Each row is a point on a tangle of strands that fork, close into loops and nearly touch. The rows are in no order.
(in the rows, 128 means zero)
Points whose rows are less than 54.3 apart are linked; no others are. Some points are linked to none.
k_722: [109 145 154 115 101 126 145  56 110 108 135]
k_232: [164  71  62 114 156 133 124 194 111 158 160]
k_677: [121  80  88  93 147 112 108 158 132 159 131]
k_309: [ 82 164 136 175 158 135 145 107 136 154 142]
k_746: [100 178 151 149 116 136 144  80 139 127 126]
k_875: [123 162 151 127  95 141 159  57 105 102 143]
k_246: [114 159 132 174 154 136 117 181 174 147  89]
k_282: [ 98 172 138 181 151 141 148 120 143 146 129]
k_382: [106 129 155  85 101 110 101  85 142 107  93]
k_164: [159  65  59 121 165 131 140 180  93 162 181]
k_689: [152 171 148 188 109 142 172 156 139 109 117]
k_699: [125 146 124 192 160 133 133 209 165 148 100]
k_649: [124 108 149  80 107 116 101  98 122 102 114]
k_897: [138  40  97  70 161 119 117 164 104 141 168]
k_943: [135 148 114 171 137 130 140 145 128 146 134]
k_228: [146 137 122 118 106 129 111 119 125 113 118]
k_72: [149 103 127 101 119 132 115 110  95 104 152]
k_129: [159  48  78  98 166 136 131 173  81 143 199]
k_607: [107 155 150 100  95 119 102  85 154 112  91]
k_948: [100 160 132 134 127 123  99 133 170 142  92]
k_881: [122 190 155 164 110 151 164  92 135 121 126]
k_973: [ 84 138 117 155 158 120 130 120 137 166 141]
k_795: [167 161 137 149  95 151 162  97  99 100 145]
k_940: [134 154 124 197 144 134 165 156 127 142 137]
k_778: [162 140 116 141 111 136 130 133 116 116 129]
k_57: [138  63 167  52 132 111  95 124 110 102 137]
k_303: [166 174 149 182  92 149 190 135 120  97 130]
k_4: [160 145 113 158 118 133 135 153 128 126 122]
k_75: [ 70  98 105 131 168  99 139 119 122 181 151]
k_920: [ 69  86 123 110 160  88 134 112 126 175 133]
k_555: [117 163 131 158 138 132 105 167 176 145  86]
k_726: [138  91  78 106 144 119 103 176 136 158 127]
k_8: [ 74 119 109 148 169 111 132 125 133 179 147]
k_449: [156  37 107  72 166 132 119 171  87 127 203]
k_528: [146 144 138  88  87 129  83 117 154  97  83]
k_211: [102 132 155 104 110 115 133  62 115 111 125]
k_114: [181 116 113  92 102 137  78 170 138 103  98]
k_59: [142 144 128 107  97 127  95 125 148 113  93]
k_961: [172 119 136  99 101 147 109 115 103  82 141]
k_758: [ 73 114 160 106 134  90 133  68 126 143 113]
k_372: [147 152 132 136 103 141 147  87 106 106 145]
k_424: [129  54  91  74 154 115 109 159 121 147 144]
k_925: [129 181 163 201 124 152 182 156 146 110 113]
k_302: [151 181 149 173  98 152 182 103 117 109 137]
k_839: [ 61 105 140 119 152  86 138  87 127 164 129]
k_723: [178 120 138  82  93 146  86 130 119  76 121]
k_663: [124 153 129 201 155 136 151 181 147 142 119]
k_58: [185 131 134  84  86 144  75 148 141  79  91]
k_476: [161  75  68 103 152 130 111 197 125 155 141]
k_556: [101 173 150 125 111 126 109 100 167 125  91]
k_297: [132 101 143  91 117 121 115  95 100 103 140]
k_611: [112 184 155 193 145 150 160 133 148 130 117]
k_705: [ 89 108 164  94 125  93 132  66 117 126 113]

A piece is two or more points that can be reached from each other along the links. Count, over all rows, the pieces, the separate loops (a circle has one, a figure eight two, a Y none), the forks (points with three links) and the tips (points with one).
pieces => 3
loops => 2
forks => 1
tips => 3

Name the points in between on the shortest way along the links from the first point to the second, in order.
k_232 / k_449 => k_164, k_129
k_4 / k_699 => k_943, k_940, k_663
k_114 / k_382 => k_58, k_723, k_961, k_72, k_297, k_649
k_302 / k_973 => k_303, k_689, k_925, k_611, k_282, k_309
k_309 / k_839 => k_973, k_8, k_75, k_920
k_663 / k_607 => k_699, k_246, k_555, k_948, k_556
